A landscape with many valleys, sampled at points; each row gives a point and its height.
From any point a ball rolls to the lowest of the 5 points nearest to it. It stops when none of these is lower. Distance is the straight distance between rows; heights are no part of it.
k541: [-20  12   5   0 -32  13  25  21]  h=34.5
k739: [-14  -3  26   7  26  -2  13  17]  h=31.6
k604: [14 10  2 -5 41  4 -3  0]  h=27.1
k320: [-11 -21 -34   0  -8 -27 -41 -34]  h=19.5
k194: [ 2  7 40  4 21  5 25 29]  h=25.3
k175: [ 17 -21 -31  -4   2 -18 -58 -36]  h=15.9
k844: [ 33 -17 -30  -1 -21 -17 -69 -49]  h=18.1
k725: [  6   0 -26  -8   9  -1 -12 -21]  h=26.1
k984: [ 17  25 -12   0  -1  19  26   1]  h=57.3
k378: [ 16   9 -37 -18  -3   7 -11 -32]  h=31.9
k717: [ 8 23 14 -2 -9 13 37  9]  h=56.8
k850: [-39 -26 -21 -10 -13 -20 -19  -8]  h=26.6
k748: [ 14  29 -19  -9  -7  21  35 -12]  h=35.9
k19: [-25 -12 -31 -10 -14   0 -16 -23]  h=42.7
k203: [-30   1   5   1 -10  -1  14  16]  h=29.7
k157: [ 2  2 58 16 -6 -6 30 40]  h=43.2
k153: [ 18  -1 -25  -6  20   3  -7 -22]  h=25.6
k656: [ 21 -26  -8   9  12 -33 -90 -24]  h=17.8
k624: [20 15  2 -2 25 11 20 -6]  h=38.6
k626: [ 26  25  44  20 -47  18  42  24]  h=60.2
k683: [19 17 49  2 -2 14 36 17]  h=56.2
k588: [ 8  7 23  1 28  8 29  9]  h=11.7
k989: [ 10 -19 -14 -13  34 -21 -50  -7]  h=12.6
k650: [-21  13  30  11 -27   1  24  36]  h=40.1
k280: [26 11 -3 -4 44 12 -5 -8]  h=27.9
k475: [-31 -13   7   0  16  -9   2  15]  h=29.5
k813: [-15  -2  -9   0  18   3  -2  -2]  h=22.7
k183: [ -9  19 -21  -6 -32  14  24  -8]  h=8.4
k930: [ 15  20  44  16 -33  10  35  30]  h=50.2
k199: [ 17   8  63  21 -20   9  29  41]  h=49.2
k52: [ 26  14 -18  -9  22  17   8  -7]  h=45.5
k367: [ -6  21  32  26 -62  12  28  40]  h=48.4
k229: [-14 -26   0  -2  36  -7 -11  12]  h=25.4
k89: [ 21   6 -12  -8  42  -1 -12 -12]  h=23.7
k992: [ 13   3 -44 -10 -12   9 -17 -33]  h=32.1
k838: [ -6 -13 -14  -5  30 -10 -24  -6]  h=15.8
k587: [  7  25  34  18 -58  21  41  34]  h=49.0
k468: [-34 -11  -2  -4   0  -8   1   7]  h=21.9
k631: [ 17  -1 -22  -8  36  -5 -26 -14]  h=20.1
k456: [-23 -35 -11  -9  23 -31 -39  -4]  h=16.8
k405: [  6 -24 -38  -6 -21 -13 -47 -36]  h=20.9
k904: [ -8 -14 -10   0  28 -15 -33  -5]  h=14.2
k210: [-20  -2  25  13   9   1  17  22]  h=39.4
k250: [ -5   0 -24 -10 -18   5   4  -9]  h=25.8
k477: [ 14  20 -35 -10  -3  19  11 -23]  h=38.2
k440: [-31 -15  22   2  26  -9  -1  24]  h=41.2
k88: [11 16 36 11 -2 13 32 22]  h=44.5
k265: [-47  -7 -11  -8 -35  -8   5   3]  h=42.1
k686: [ 23  18  51  33 -70  19  36  50]  h=54.3
k831: [ -4  15  39  18 -43  14  37  28]  h=44.7
k496: [23  6 48  8 30  9 36 17]  h=24.5
k667: [-33  -8 -23 -10 -28 -10   6 -11]  h=43.5
k80: [-38 -33  -4  -6   8 -25 -18   6]  h=9.9
k556: [ -1 -30 -26  -4  12 -24 -57 -26]  h=14.9
k102: [ -6  20   6   5 -28  14  38  14]  h=27.2
k736: [  6  26  11   1 -25  26  43  14]  h=40.3
k308: [ -1  -7  -1  -2  32 -11 -22   5]  h=18.2
k388: [-9  9 13 -4 -5  6 21  8]  h=38.1
k31: [  0 -21 -47  -9 -27  -6 -31 -48]  h=30.1
k697: [-3  9 38 14  0  7 33 24]  h=34.0
k342: [ -6  -3 -31  -8   1  -9 -16 -30]  h=31.3
k209: [-10 -30  -8  -5  36 -25 -50  -9]  h=14.6
k416: [  7  31 -13  -9 -19  24  31 -11]  h=23.3
k501: [ 34 -23 -22  -2   2 -23 -72 -37]  h=16.9
k609: [ 10  13 -11  -8  16  13  18  -6]  h=53.8
k108: [-29 -27   1   4  28 -28 -30  10]  h=18.4
k243: [-11 -34 -23  -5   1 -13 -37 -24]  h=18.8
k716: [31 21  8 -4 30 21 33  0]  h=64.3

For each start below, name every point that the ball comes to, in order.
k203 -> k468 > k80
k604 -> k308 > k904 > k989
k388 -> k102 > k183
k717 -> k102 > k183
k229 -> k904 > k989
k813 -> k838 > k904 > k989
